A landscape with many peaks, sampled at points; each row gives a point and its height.
From any point a climber steps to the highest of the 4 points nearest to it. It stops when none of these is higher. Distance is the straight distance between rows; heights are no part of it.
dolun h=554: [ -4   7  17 -17 -10 -12  -2 -38 -15  -1  -2  20  11  40   2  31  37  18
  31  33  22  19  -5   5]
sibig h=589: [  6   4 -11  10  -9 -11  11   5   4  42 -14   4   5  -5 -45  14  -2 -15
 -13 -21 -16 -24 -10  17]
zomil h=277: [ 18   0  -3  -6   9  -6  13 -28 -22  18 -21   3  19  11 -49  17  21  11
  17   9 -21 -23  13  28]
Vil h=411: [ 11  16   1 -27  -1  22   6  25  24  18  26   2 -17 -33   2  -4 -14  -7
  -3  15 -24   9  10 -14]
Subo h=464: [  1 -16 -28  31  26  15  15  -1 -11  16 -12   8   6  -6 -55 -15 -16  -5
 -33 -63   4 -19  11  10]
Tus h=592: [  1 -24  16  13   7  12  10 -22 -20   4 -31  -4   5  33  -9  21  33  29
  14   7  10  -3   9  34]
kep h=363: [-27  10   4 -27  16  -7 -14  -1  -2 -32  25 -23   5  -7  41  11  14  26
  11  25  -2  10  22 -23]
metod h=531: [ 13   3   1  12  11  16 -15  29  18  -7  12   7 -12 -18   4 -24 -36 -49
  -8 -29 -11  -6  10 -14]
nesam h=670: [  4  -7 -10  42  -1  -3 -19  15   2   0  12   2   8 -12   3 -28 -24 -35
 -12 -36   9  16  -9  -6]
Lisi h=534: [  2   6 -16  14  -8   7   8  25   6  31  11   4 -15  -5 -21   4   1  -6
   4   8 -17 -18 -14 -12]
tera h=548: [ -5 -19  10  18  13  11   1 -24 -21 -29 -32 -27   8  38   7   2  34  41
 -11 -16  32  13   0  14]
mim h=582: [ -2 -17   2  21  11  23  -4 -23 -33 -37 -18 -21  13  26  -2  -5  35  30
 -12 -26  30  28   0  13]
rak h=632: [ -6 -22  38  -1   0  -1  -1 -37 -27  -6 -26 -11  13  39  10  39  33  41
  15  11  23   2  -1  28]
muf h=587: [  2   9  -2   5   5   8  26  29  35  14  15  25  -7 -28 -28  -6 -42 -38
  -2  12 -24 -37   1 -30]
pila h=522: [ 21 -22 -14  16  25  13  19 -15 -20   0 -27 -11  16  20 -23  -8   5   9
 -10 -16   5  -6  17  27]
zuno h=545: [  4   0   3  24   1   5   7  37  28   5   7  13  -7 -33 -19 -18 -43 -50
 -13 -18 -11 -28   1 -20]
fenat h=532: [-29  21  22 -35 -11 -11 -10  13  15 -26  33 -25 -11 -24  51   2  11  20
   8   8   8  35 -17 -34]
dofeb h=490: [ 24 -38  -6  20   7  15  22 -17 -26 -18 -27  -5  11  17  -9 -10   2  11
  -9 -22   2   2  13  26]
gosi h=408: [-10  12  -9 -21   9 -15 -30  -2   2 -75   2 -16  -4 -17  61  -9  -5  15
  -9  -3  28  22 -21  -5]
zafe h=322: [ 21   5   1  -2   3 -14  17 -20 -12  34 -27   4  11   9 -39   9   3  -2
  -4  -4 -21 -37  -1  31]
suf h=333: [ -2   0 -10  21  -1  -1 -19  24   7  -5  10   3 -10   4  12 -20 -13 -25
   0 -29  -7   1 -11 -15]
dumo h=427: [ -8  29 -11 -24 -17  -9   2  -5   5  27   0   4  10  23 -10   5  12 -10
  -1  39   7   2   2  -3]
keru h=321: [-15   6  39 -16 -12  -7   2 -30 -24 -16  -2   1   7  35  19  37  39  28
  22  34  42   5  -8   3]
Gik h=563: [  7  10  -1  10   5  16  -3  37  21   7  23   1 -17 -18  -2 -13 -29 -23
   0  -1 -18 -15   6 -17]
Guli h=375: [-11  -2  13 -10   8   0  -4 -28  -8 -24  18   9  -1   8  34  26  27  27
  33  46  20   3   4  -8]
bup h=487: [  7 -11 -10  30 -15   3  -1  24   8  21  16   3  -4  -8 -26   7 -12 -27
  14 -11  -9 -17 -11 -10]
Pur h=410: [  3 -15   4  18   3   1  -4 -21  -9 -25 -12  -2  18  12  28 -13 -12   4
   8  -3  13  25  -3  -3]
tuz h=295: [ 29   4   3  -3  24 -13  12 -23 -18  37 -30  -2  19  15 -45   3   3   0
   1  15 -18 -44   7  26]
ziloz h=424: [ -7  -4   1  -6   5 -12   2 -19  -9 -15  11  -2  -1  21  30  19   9  21
  19  36   4   0  12  -9]
tizo h=449: [ 23  -5 -24  26  11   2  15   5  -1  32 -19   4   1 -18 -56 -12 -11   3
 -21 -56   5 -27  13  24]
keto h=406: [-24  22  10 -55 -34 -14 -13 -18  15 -26  16 -20  -2 -18  41  -2  13  26
  20  47  21  33  21 -14]
gufim h=557: [ -2  17  -7   2  -5  10   4  29   6  35  20   7 -22  -6 -20   6  -1 -23
  10  12 -19 -14   2 -10]
Rad h=574: [  6  23 -13 -24  -3   8  23  20  26  37  17  28 -18 -44 -25 -11 -40 -30
 -12  19 -35 -20  19 -15]
Nugid h=518: [ -1  -5  16  15  14  -1 -36 -25 -16 -51  10   3   4   6  59 -12   0  18
   9   8  25  13   0   0]
gub h=501: [ -8 -16  24  29   2   0 -12 -33 -17 -37 -19  -5  11   7  27  -4  23  41
  15   8  29  22  -6  10]
dadef h=500: [ 23 -20 -23  13  21   5  31 -17 -20   0 -27 -14  12   6 -44 -18  -1  -5
 -35 -37  16 -24  11  19]
gebo h=463: [ 24 -18  -7   5  19   8  22 -19  -8  14 -34  -2  18  11 -28   8   8   5
  -2   2  -2 -32  20  39]
muvuf h=452: [-12  16  -7 -29 -10  -1  -1  -8  15  10  14   1  -7  20   7   1   8   0
  -8  47   5   8   4  -1]
kavep h=488: [-33  15  17 -53 -35  -8 -10   6  23  -4  23  -5 -11 -24  36  -2  24   8
  10  30  10  41   3 -18]
zana h=517: [ -6   0   4  30   3   7  20  45  23  10  -4  27   7 -34 -27 -37 -52 -54
 -19 -43   2 -26 -11 -21]
Bisom h=298: [ 15   4  -7 -11   1 -13  20 -22 -10  31 -19   5  25  12 -44  14   5  -4
  -5   7 -22 -22  -2  35]
fada h=585: [ 11   7   2 -14   0  18  20  27   8  24  27  11 -14 -42 -24 -11 -33 -25
  -6  15 -33 -17  15 -25]
kuvot h=426: [ 13 -15  -6  16  10   8   9 -25 -26 -37 -20  -2  25   6  19 -13  -1   5
  -9 -10   4  29  -7  -3]
liror h=529: [  0  -7   3   8   7  -9 -24 -23 -18 -36  -5   0  -2  -6  50 -15 -14   0
 -28  -9  17  21  -7 -11]
Sen h=473: [ 10 -28   1  14   9  12  18 -20 -28 -20 -16 -13  15  14   8 -11   2   2
 -16 -25   5  16   0   7]
Fonaf h=690: [ 15 -18  -4  24   9  19  20 -15 -34 -30 -11 -13  15  26  -4   0  12  12
 -22 -31  19  26  10   5]
segaf h=299: [-13 -20  -7  22 -15  -2   1  -8   0   0  -9  -9  -8  -2  -5  -9 -16 -21
 -14 -37  12  12  -7   3]
kupu h=285: [ 32  15   9  -4   8 -16  14 -35 -21  49 -25  18  23  25 -77  -1   1   1
   0   3 -24 -44   1  25]
rar h=440: [ -7  16  -5 -30  -5  -6 -10 -13  -1 -19  22   1  -1  -6  23  16  13  21
   9  42   7  15  26 -11]
sakom h=630: [ 24  19   9   6 -20  12  16  24  18  42   2  25   2 -13 -52  10  -4  -7
   2  -3 -17 -21  -6  -8]
labuf h=433: [ 12 -14 -20  33 -14  -6  13   9  15  28 -14   6   3  -4 -35 -13 -16  -9
  -8 -38 -11 -14   9  22]
Duzar h=507: [-28  11  20 -45 -33  -5  -6   1  28   2  18   2 -18 -17  21   6   7  23
   8  23  -6  38  15 -17]
teper h=559: [  7 -34   0  20   3  19   7 -25 -14 -28 -17 -10  11  28 -19   3  26  26
  -2 -16  14   5   3  25]
Dok h=287: [ -1   9  -3 -25 -18  22  -7  24  26  23  23  11 -22 -16  -6  -3   4  -2
  -7  16 -14   9  17  -9]
Geg h=456: [ 26  -3   7  37 -11  -2  17  28  18  28 -11   9   4 -24 -42  -3 -31 -22
   3 -36 -15 -24   3   6]
kez h=511: [ 12 -12 -29  19  14   8  18 -12  -4  23 -29   0  -4   6 -52 -21 -23  -8
 -38 -44  13 -33  12  24]
sudap h=446: [-28  24  12 -31   2 -15 -26  -1   5 -50  15 -27   3 -26  53  -4 -16  26
  13   8   4  33 -10 -24]
Logal h=460: [-14  10  -3 -33   3  -2 -13   9  11   2  21 -13 -23   3  21  11  11  16
 -10  22   0   5   6 -12]
lol h=519: [-15  17   0 -18   2   5 -24  26  21 -20  16 -17 -16 -11  28  -3  -3   6
   0 -15  -6  23 -12 -19]
gezo h=380: [-10  -6  26   5  -3  -4 -17 -22 -17 -28  12  -1  -4   9  25  17  33  27
  29  35  26   5  -8   3]
Sabib h=575: [  3   8   1  -9   4  22   4  31  17  15  24   3  -8 -26  -2  -1 -26 -20
   1   8 -29 -10  12 -13]
Dafu h=553: [  5  12   2 -36 -18  12  14  21  30  26  23  12  -7 -50 -10 -12 -19 -20
 -11  24 -42  -3  19  -3]
fise h=491: [  2   0 -13  31  -1  12   3  28   1  -2  12   8   6 -22 -20 -29 -35 -54
  -8 -26   7  -3   6 -17]
naki h=503: [-10 -13  41   7  -3 -16   7 -37 -21 -16 -20 -19  16  27  30  27  38  40
  20  22  34  -4  -3  10]
supa h=388: [  2  -6   4  -3  21 -17 -16  -9 -10 -33  15  -8  -2  15  44   0   1  14
   8   9  14  -2   3  -7]
mipal h=420: [-17  13  11 -53 -18 -10 -13  -7  15 -31  18  -7  -1  -7  32   9  12  22
   6  31  15  25  19 -16]
sur h=405: [-24  19   6 -37  -2   0 -10 -18   3 -34  30 -15   3 -15  41   9   8  37
  20  36   8  20   8 -20]
gupu h=304: [ -6  -2 -13  33   1  -9  -4  12  11  18  11  12 -10   3   5  -9  -2 -15
   2 -13  -4  -9 -11  -5]
gemiz h=610: [ 18  10  -2  21 -18   4  29  35  14  34   7  11   4 -14 -42  14 -16 -25
  11  -6 -26 -28  -5 -13]
gar h=345: [ 15 -10  -5   4   4  -5  15 -19 -12   9 -19  -6  11  21 -30  20  12  11
  16   7 -28 -21   7  43]
pezo h=590: [ 14  20  -3  -4  -6  12  32  35   9  24  13  20  -4 -26 -22   2 -27 -29
  -2  11 -21 -18  10 -15]
daker h=622: [-26  23   9 -15   5   3 -20  28  12 -33  17 -19 -15 -25  37 -12  -3  13
   5  -8  -3  20 -19 -27]
nuker h=447: [  2 -13   3  17   1  -2  -3 -23 -11 -13  -6  -2   8  20  25   5  -9  19
  17  15   5  11  -9   7]
duk h=430: [-21  13   9 -19   2  18 -12  17  18  -4  28  -5 -24 -14  27   4   1   8
  12 -10 -18  24  -8 -23]
Luran h=481: [  7 -22 -11   5   5  -4  20 -11  -7  11 -25 -12   4  12 -13 -11  -8   0
 -23 -25  -1 -11 -13  25]
Tafa h=338: [  9   5  -4 -28 -17 -11  22 -17 -10  34  -4  10  25  26 -30  11  14   1
   1  23 -12 -25  -5  15]
Seri h=409: [  0  11  -7 -12 -12 -13   9 -10  -8  32   2  -3   4  18 -19   7  14 -12
   7  20 -10  -5 -13  12]
Foriz h=508: [-15 -18  23  12   2 -10  -4 -27 -14 -26 -27 -23  13  22  27   9  36  37
  13  13  36  11 -14  15]
kur h=489: [ 11   5  -1 -11  -7  -1   9 -23  -9  10  -7  10  17  24 -21  22  33  10
  29  28 -10  10  -3  21]
Vod h=606: [ 22  27   2  -4 -16  -6  12  11  -1  47   1  25   7   0 -73  11   2 -19
  -4  -5 -13 -29 -10   4]
filu h=286: [  2   3   9  -1   6  19 -32  35  20   3  24 -12 -17  -3  18   0 -14 -10
  14  -9 -18   5  -4 -19]
Geta h=573: [ 18 -34   1  13   7  15   7 -21 -10   6 -30 -10   9  20 -20  14  21  17
   5  -6  13   2  19  33]
kal h=312: [  9   2   3 -13  -7 -21  18 -10 -17  23 -18  -5  12  17 -13  22  10  -8
   7   7 -15 -16 -18  16]
runid h=353: [ 17 -20  -2   4  -3  -2  17 -12 -14   5 -31 -16  13   5  -9  10   1  -4
  -2  -5  -8 -23  -4  26]
Keguf h=550: [ -2 -22  10  31   3   1  -2 -25 -19 -23 -19  -8  10  24  15   7  15  36
  14   7   8  23   7  15]
foso h=593: [  9   9  -1  12  -2   8  20  42  20  24  15  14   1 -22 -21   3 -33 -36
   1   4 -33 -34   7 -21]
fak h=476: [ -4   6   3  15   7  11 -15  37  18   8  27  -4 -16  -4   9  -7 -14 -16
   1 -14 -14  -6  -3 -14]
palu h=458: [-28  15  27 -50 -34 -19 -19   0  19 -25  16  -9  -2 -27  40  -6   3  18
  14  47  24  36   8  -9]
mas h=547: [  3  23  -6 -15 -25  -7  15   9   8  28   3  21  11  14 -48  13  15 -11
   0  20   0 -13  -9   2]
keda h=546: [ 12  -3 -11  12  16   6  -1  34  21  -8   8  11  -4 -22   0 -24 -44 -55
 -13 -12  -8 -16   2 -15]
nule h=485: [-26  22   7 -19   3  -8 -36  12   8 -58  13 -32  -9 -18  66  -2 -10  27
   2  -3  11  29 -30 -23]
pamom h=493: [-11   0  40 -17  -3  -9   6 -36 -27 -13 -18 -15  19  33   8  32  49  26
  22  35  38   3   5  25]
Doz h=581: [ 16  15 -17  -9  -3  17  20  31  21  37  25  14 -15 -20 -21  -7 -21 -25
   2  11 -36  -6  17 -20]
dav h=536: [ -1   8   3 -16   6  22  -2  39  31 -11  24  -5 -11 -29  10 -18 -38 -23
   5 -13 -23  -4   7 -10]
gal h=243: [  5  10  -9  -6  11  17 -29  36  14 -15  21  -1  -7 -19  25 -14 -20 -18
   7 -24 -15  13  -6 -27]
geke h=552: [  4  -1  -4   0  17   8   4  39  30   1  17  14 -10 -28 -11 -17 -39 -37
 -11 -10 -16 -28   3 -19]
dud h=523: [ -7 -10  14  30   1   8  -8 -32 -34 -41 -19 -14  16  26  15  -4  35  43
   2 -16  43  34  -5   5]
gog h=462: [  1  -5  11  18  13   4 -36 -24 -23 -63  -3  -4  10  -6  58 -17   6  15
   2   0  30  17   7  10]
Gam h=477: [  6   0  -2  -9  17 -12 -38 -12  -7 -49   6  -2   5  -2  56  -9 -13   3
  -6  -5  24  18  -6  -8]
nagi h=583: [ 10 -21  11  15   0   3   7 -18 -18  -2 -24   1  13  26   3   7  23  25
  16   1  -3   6   6  12]
mak h=311: [-14 -10 -16  20  10 -12 -24   1   0   0   0  15  -2  -2  16 -22 -16 -25
 -23 -31  15  19 -18 -11]
femu h=479: [ 14 -15 -27  25  26   4  34  -6 -24  12 -13   4   2   2 -50 -11  -8  -7
 -41 -42  16 -31   4  -2]
zurol h=652: [  5  -6  10  16   4  -4 -22 -21 -15 -48  -6   3   2   9  45  -8 -12  14
   1   7  10  11  -9  -4]
Doke h=465: [-13 -19  33  18  -5  -6  -4 -22 -20 -21 -14  -3   7  22  28  23  31  41
  35  18  24  12  -9   6]
doboz h=484: [-17  14   4 -49 -18   1 -11   8  14  12  18   3 -24  -5  14   4  11  11
  -5  21 -12  22   4 -13]
deda h=495: [ 11 -16  -1   7  -1  -2   8 -12 -11   0 -17 -11  21  22  -2  13  13  18
  19  19 -18  -6   1  22]
Bukul h=549: [ 11  24  -1 -37 -16  12   8  16  23  28  22  20 -12 -37 -26 -14 -24 -22
  -9  17 -29   0  25 -11]
Zot h=336: [ -1 -10 -21  27  -6   0  13   0 -11   9  -9   8   7 -18 -24 -16 -12 -17
 -14 -54  -1  -3   2  18]
vunam h=278: [ 14  22  -1 -32 -16  25 -13  21  27  33  25  11 -31 -22 -11  -9   4 -10
   4  24 -22  16  26  -9]
dulu h=429: [  8   8 -12 -10  -8 -14   2 -16 -18   4   0   9  13  27  -8  26   8  -1
  18  34 -13   3   1  -1]
tiker h=528: [  7  -8   6  18   4  -1  -9 -17 -32 -36 -13   0  12  -5  39 -11 -13   0
 -17  -7  19  20  -4   2]
turi h=436: [-14  -5  14  12  -2   4  -2 -21 -19 -17  -5   7   4  21  23  26  27  30
  31  29  13   9  -2   3]
dun h=521: [-10  15  -4 -16 -14   4   5  21  14  33  20  14 -20   2 -27   6   8 -19
  -8  24 -14  -5   3  -8]
zer h=657: [ 13   0 -13  32 -19  -8  12  23  10  34 -11  11   1 -12 -42  12  -3 -14
   5 -22 -17 -21 -11   9]
gidin h=560: [  3  -6  11   2   1  11  11 -20 -18  15 -25   4  16  26  -8  28  23  13
  18  15  -6  -3   7  30]
zusal h=466: [-10   4 -14  28   0  -8 -12   3  -7  -8  -1   2  -5   1   8 -25 -14 -22
 -13 -32   1  13  -9  -4]
Nakof h=275: [ 20  20   4  -4  10 -14  28  -7  -1  58 -34   4  19  11 -66   7  -3  -3
  -6  -2 -21 -55   5  17]
kalu h=561: [  2  22   1 -13 -12  22   2  25  11  39  24  20 -25 -10 -31  -1   0 -22
   5  26 -15  -3   5 -13]
Ruta h=434: [ -1  -7  18  30   6  10 -20 -33 -21 -42  -8  -1   0   8  35  -8   9  29
   5   3  33  32   0   7]
dafog h=551: [ 12 -18 -24  18  15   1  21  -9   3  26 -39   1   4   1 -55   4 -10  -9
 -23 -23   5 -27  12  28]
dezo h=457: [ -7  19   2 -31  -6  -6   0   8  11  35  17   5 -16   4  -8  -2  18  -9
 -11  20 -10   6  21 -14]
kemib h=586: [  6  27  -2   5 -19   5   7  15  11  37   8  17 -13  -3 -38   9   7 -14
   2  26 -15 -19  -6  -7]
Taz h=475: [ 25 -17 -13  24  25  26  23 -16 -34  -4  -4 -11  17  20 -29 -12   4  -4
 -35 -27  14  -8  18  10]
vapig h=474: [-13   2  20  20  -3  -2  -9 -35 -33 -35 -19 -24   7  22  14   0  41  41
 -17  -9  55  27 -11   8]
Zilom h=442: [ -7  -7  -9 -20  17 -11 -19   1   4 -30  13 -11  -2   4  33   1  -2  13
  -4   5   8   4 -19 -16]
Kabus h=394: [ -2   4  -1   0  15 -16 -35   2  -1 -24  -5 -10   0   0  36 -14  -6   1
 -12  -6   7   7 -22  -8]
Tagun h=297: [  8   8 -18   5  10   7 -38  35  17 -25  12   1 -10   0  27 -16 -11 -16
   0 -38  -3  24  -5 -11]
fezel h=594: [ 14   4   4  18   1   6  17  33  23  19  18   9  -3 -25 -21   0 -33 -34
   0  -1 -18 -27   1 -14]
tib h=101: [ 10 -22  -9  17  -7 -10   9 -14 -10  -4 -23   0  13  12  19 -18 -16  -8
 -16 -15   2  14 -20   3]
vug h=432: [ -8  -9  13  12  17   3 -30 -26 -16 -43  12  -5  -4   7  46   5  21  27
  29  24  16  12  -2  -2]
Vufe h=293: [-15   7   8 -18  -1  11  -9  24  12   2  27  -9 -25 -18  25  -1   0   3
  15   6 -15  17   3 -19]
Pasek h=461: [ -2   6 -11   1 -13  -8  19  18   3  30  -1   7  -6  11 -24  18   8  -9
  -1  -5 -12 -13 -17  10]
Vifov h=543: [ 28 -27 -15   9  24   6  24 -14 -15  11 -34  -6  13  22 -38  -2   3  -2
 -22 -11   4 -22  12  23]
val h=502: [  7 -14 -11  44 -16   1  -3  19  17  16   8   8  -3  -3 -16 -15 -19 -22
   3 -19  -8  -3 -10   2]
beki h=572: [ 20  -3  -3  24 -18   2  13  22   9  31 -12   6  10 -15 -55   5 -11 -19
  -5 -29  -7 -30  -8   8]
kasi h=612: [ -1 -26  19  15  -4  -3  -2 -18 -12  -1 -25   2   4  19   7  28  31  40
  23  10  11   9  -5  18]
givas h=392: [ -1  -1   2  -3  -5 -19  21  -2 -10  29 -16  -3   9   6 -20  10   4  -5
  -4  -1 -15 -20 -10  22]
zim h=261: [  3 -18  -3  11  -4 -18   0  -8 -11  -5 -14  -8  14  17  12  10  -5   3
   4  10  -7  -4  -8  12]
fiba h=400: [  5 -14 -14   8   7  -7  15 -15   5   8 -20 -10  -2  -4 -18 -14   5 -12
 -12 -36   2  -8 -10  21]
Peg h=260: [ 31   5  -5   7  25  -6  15 -17   0  49 -47  13   5  12 -50   8   0   3
 -12  -8  -6 -46  11  22]
kod h=337: [  9  -3  -6 -10 -12  -9  13 -19 -13  11   3   1  16  21  -2  16   8  -4
   6  17 -16 -10  -9   9]
Malus h=176: [-21   8  -3  -9  15   3 -22  23  12   0  22  -5 -17  -2  24   7  -7  -6
  18   1  -3   9  -9 -15]
lafak h=41: [-15 -10  -9  24   2 -16  -4   7  -2   7  -4  -3   6   7  16 -11 -11 -18
 -15  -6   1   5 -13  -7]
bis h=556: [-11  14 -10  -5  22  13  23  38  31  18   4  27 -23 -51 -25 -11 -53 -29
  -7  -9 -28 -35   0 -16]
fiv h=524: [ -5  17 -10 -11  14  -6 -38  21  17 -39  10  -5 -15 -17  42  -9  -8  13
  -2 -32  -5  33 -19 -16]
lete h=382: [ -3   9  -3 -18  20 -13 -38  -7  -1 -67  12 -14   9 -11  48  -5  -2  21
   6   8   9  16 -13 -10]
Tunip h=486: [  5 -21  20  26  -1   3  -6 -26 -29 -40 -18   0   8  13  26 -10  16  27
  -2   2  29  36  -4   5]
dukiv h=303: [ -6 -21 -12  13   0   3  20 -11 -12 -11 -19  -2   8  -3  -4 -31   0  -7
 -24 -30   5  10 -17  15]
nid h=347: [ -1 -13  -8  18 -10  -9  12   7   9  16 -15  -1   0  -8 -15   3  -6 -16
  -8 -26  -4 -15 -19  11]
vabib h=570: [-28  17  12 -32  -6  -2 -16  20   6 -13  29  -8 -19 -19  37   7  -2  24
  13   3  -6  33 -19 -27]
Vite h=339: [-11  -1  -8 -13   8 -13  -3   8   1  17  15  -2 -11  16   8  21   5  -6
  -6  13  -5  -7  -6 -10]
batu h=174: [  7   9  -5   4   6  24 -25  36  18 -28  20  -4  -4 -29  25 -18 -27 -25
  -7 -17  -1  22   2 -13]
Gepo h=480: [ -1  11  -4   1  17  -4 -46 -12  -3 -52   5   2  -6  -5  57 -11  -9  -7
  -9 -17  29  21 -13  -3]
Lili h=598: [ 18 -29 -10  34  11  25   0 -10 -31 -29 -20 -13  14  28 -15  -8  21  17
 -14 -27  26   8  25  17]
pari h=571: [-19  27   7 -20   7  -6 -30   7  14 -46  10  -9 -21 -25  63 -11  -9  12
   2 -20  12  35 -15 -21]
Sidal h=509: [  6 -33   4  10  -6   1  -2 -20 -12 -16 -29  -1  21  18  10  -7   6   8
  13  -2  -2  15  -1  12]
Lasud h=459: [-15   7  -3 -41  -4 -11  -7   0   3   6  17  -4  -8  12  20   1  13  10
   4  36  -1   6  14 -13]
rero h=483: [  0  -5  -9  36 -10  -6  14  30  12   0   8   9   5 -19 -23 -13 -35 -29
   0 -24 -11 -14  -1  -4]
tade h=512: [ 19 -16 -19  17   2 -10  12  -2   5  36 -29  -3   0  -6 -57   2 -12 -12
 -22 -35   5 -45   2  29]
zapu h=471: [-18  10   0 -36  -9  -3 -11  12  11  16  16  -1 -23   2   7   1   8   2
  -3  23  -2  11  15  -9]
Risi h=242: [-10  14   4 -34 -21  10  -9  18  37  16  18   4 -27 -20   4  -3   5   1
  -4  32 -12  21  20  -1]
peri h=343: [-12  10  -2 -22   2  -2 -10 -31  -1 -18  23  12  -4  20  21  20  31  21
  25  49  16  21  12  -3]
Tofan h=395: [  5  -1   0  -3  -9  -3   0 -19 -18   2   1  10  20  18  10  23  10   5
  20  24  -5   6   5   5]
fazak h=180: [ -8  -6  -3   9  -2 -18  -5  17  12  10   2   7 -11  11  22   2  -4  -8
  -3  -1  -5  -1  -8 -11]
fasi h=182: [-13  -4  -4   9  -7 -11   1   7   4  26  -5  -8 -10   3   5   9   5 -15
   0   0  -4  -1 -24  -7]
vomun h=437: [ -7  -1 -12  29   7   5   1  -7 -15  -4   0   7  -1 -14  12 -23 -19 -25
 -16 -36  22  19 -12  -2]
Gisom h=467: [-24   5  10 -29   6 -10 -22  15  13 -15  20 -17 -17  -1  37   4   2  12
  -2  11  -6  11   0 -19]
fisa h=301: [ 19   7  -7 -14  16 -11  12 -24 -15  48 -18   7  19  20 -57   5  11   2
  -3  14 -24 -43   8  23]
sesu h=305: [ 17  12  -3 -14 -10 -18  14  -2  -5  42  -9   6  10   6 -48   8  15  -7
  -1  -4 -22 -34  -7  25]
Tir h=428: [-13  16 -10 -28 -11 -12  10  -1   2  15   7   0  -2  15   8  11  16 -14
  -2  32   1  -3   1 -12]
mamal h=535: [ -9   8   1   2  20  14   5  39  31 -12   4  23  -9 -35  -2 -35 -48 -64
 -23 -27 -16 -28 -10 -20]
vel h=613: [  7  -4  -8  30 -12   5  17  13  -2   0  -3   8  22 -23 -56 -27 -37 -25
 -20 -61  -1 -11  20   1]
rezo h=599: [ 11   7   3  15   3   7   9  35  15  21  17   4  -7 -11 -25   7 -21 -28
   1   3 -32 -23  -3 -24]
peza h=611: [ 17 -22 -10  14  17  -9  25 -11  -5  23 -28  -3   2   2 -33 -15  -6  -9
 -24 -21   2 -25   6  36]
Nezad h=435: [-17  14   8 -30 -10   0 -11  18  14   6  21 -18 -22 -19  21   5  20  13
   1   2  -7  17  -3 -17]
Puvo h=276: [-11  15 -10 -19  13 -16 -13  -1   5   5  14   5  -8  15  32   4  -7   1
   5  22  -4  -2  -9 -21]
dod h=423: [ -8 -12  20   8   4 -10  -9 -29 -10 -22   5   1   3  17  35  21  27  29
  27  25  24   3   7   0]
poza h=520: [-22  12   0 -27  14  -9 -17   6  16 -26  21  -5 -16  -6  40  -5  -5  17
   0  -1   0   9 -17 -16]
Butus h=374: [-17  15   1 -29  -9  12 -19 -30   3 -26  16   0 -11   2  35  14  23  28
  25  43  25  18  25  -8]
zemap h=555: [  5  -4 -19  32 -12   4  -9  20   6  12   7  -1   0 -15 -14 -15 -23 -34
   1 -32  -5  -1 -10  -6]
tuvem h=530: [  6  -7 -18  13  -6  -1  10  -6  10  30 -24  -4  -2 -10 -43  -5  -7 -15
 -15 -37  -4 -29  -4  22]
bega h=537: [ -4 -19  22  17   9 -10   0 -26 -15 -30 -37 -17  12  27  16   7  35  45
   4  -6  38   8   1  27]
Vif h=419: [ -7  11  -3  -6   1  -6  -5 -24 -10  -5   8  19   5  24   8  21  27  24
  21  43  12   6   8  -7]
gener h=645: [-11 -16  34   9  -2  -1   1 -29 -22 -10 -31  -9   7  31  17  28  36  31
  17  11  24  10  -4  33]
sarak h=504: [ 10 -34   3   7  -5   3   8 -14  -3  -5 -28 -16  15  23 -10   5   3  15
   3  -4  -4  -3   6  32]
vosan h=453: [-11   9  -3 -40   3 -12   2  -9   1 -13  23  -8  -2   4  24   7   5  13
   9  35   4  18  16 -18]
Bes h=296: [ 10 -15 -21  36  -6  11  14   8   3  29  -7   2  10 -20 -45 -11 -21 -11
 -14 -57   3 -17  18   5]
viv h=533: [-31  14  18 -37 -18   2 -10  16  10  -1  22  -3 -30 -23  36  -7  14  14
  12  13  -7  36   2 -28]
rokuz h=450: [-26  17  13 -46 -19 -13  -8 -10   4 -25  30 -21 -13 -17  41  -1  14  30
   7  26   6  31  11 -22]
tozu h=441: [ 11 -23 -11  13  19   7  26 -11 -26 -15 -22  -9  16   1 -13 -20   1  -7
 -28 -39  11  -1   1  10]
Ver h=448: [ -8   9 -11 -26   2  -9  -1 -13  -3  -5  13   8   2  12  10  15  10  11
  10  47   3   7  13  -4]
Padu h=454: [ -7  -5 -14  29 -18  -8  -4  12   6  15  -5  -1  -6 -10  -8  -9 -15 -22
  -4 -26   2  -3 -19  -2]
Vit h=472: [-24  15   9 -45 -10  -6 -14   6  13   0  25 -17 -19  -7  35   3  15  23
  -6  24   3  23   5 -15]
nifi h=510: [  3   8  -4   2 -11 -17   8   8   2  32   5   7  -3   3 -31  11   0 -19
  -2  10 -17 -21 -16  10]
sof h=609: [ 17  32 -10  -4 -21  21  18  22  24  42   9  35 -13 -15 -52   1 -11 -21
  -2  29 -30 -16  14 -16]
gifo h=688: [ -2 -17  29 -19  -5  -8   7 -32 -21   3 -16  -1   5  38  -3  28  41  32
  30  21  21   4  -8  15]
pap h=421: [ -2  10  -6   3  10   5 -36  16  12 -18  23  -3  -7 -10  31 -12  -7  -7
   3 -29   6  20 -14 -20]
venot h=527: [-10   4  -7  12  16  16   1  44  28   0   8  33  -3 -54  -8 -29 -47 -53
 -21 -27 -13 -33  -8 -30]

Call two points neighbours if one is among the 4 nearest of the other. Go from one point of each pair to the other, from neighbour to neighbour, staying as high as possible. Name the lowest point that can't be avoided.
doboz / peza: dezo
Fonaf / kemib: pila
gener / Fonaf: teper
sakom / peza: tuvem
Fonaf / nesam: fise
doboz / zurol: Ruta

For each start below, name the point where the climber stops.
keto: daker
kod: gener
runid: gener
nuker: gener
zomil: gener
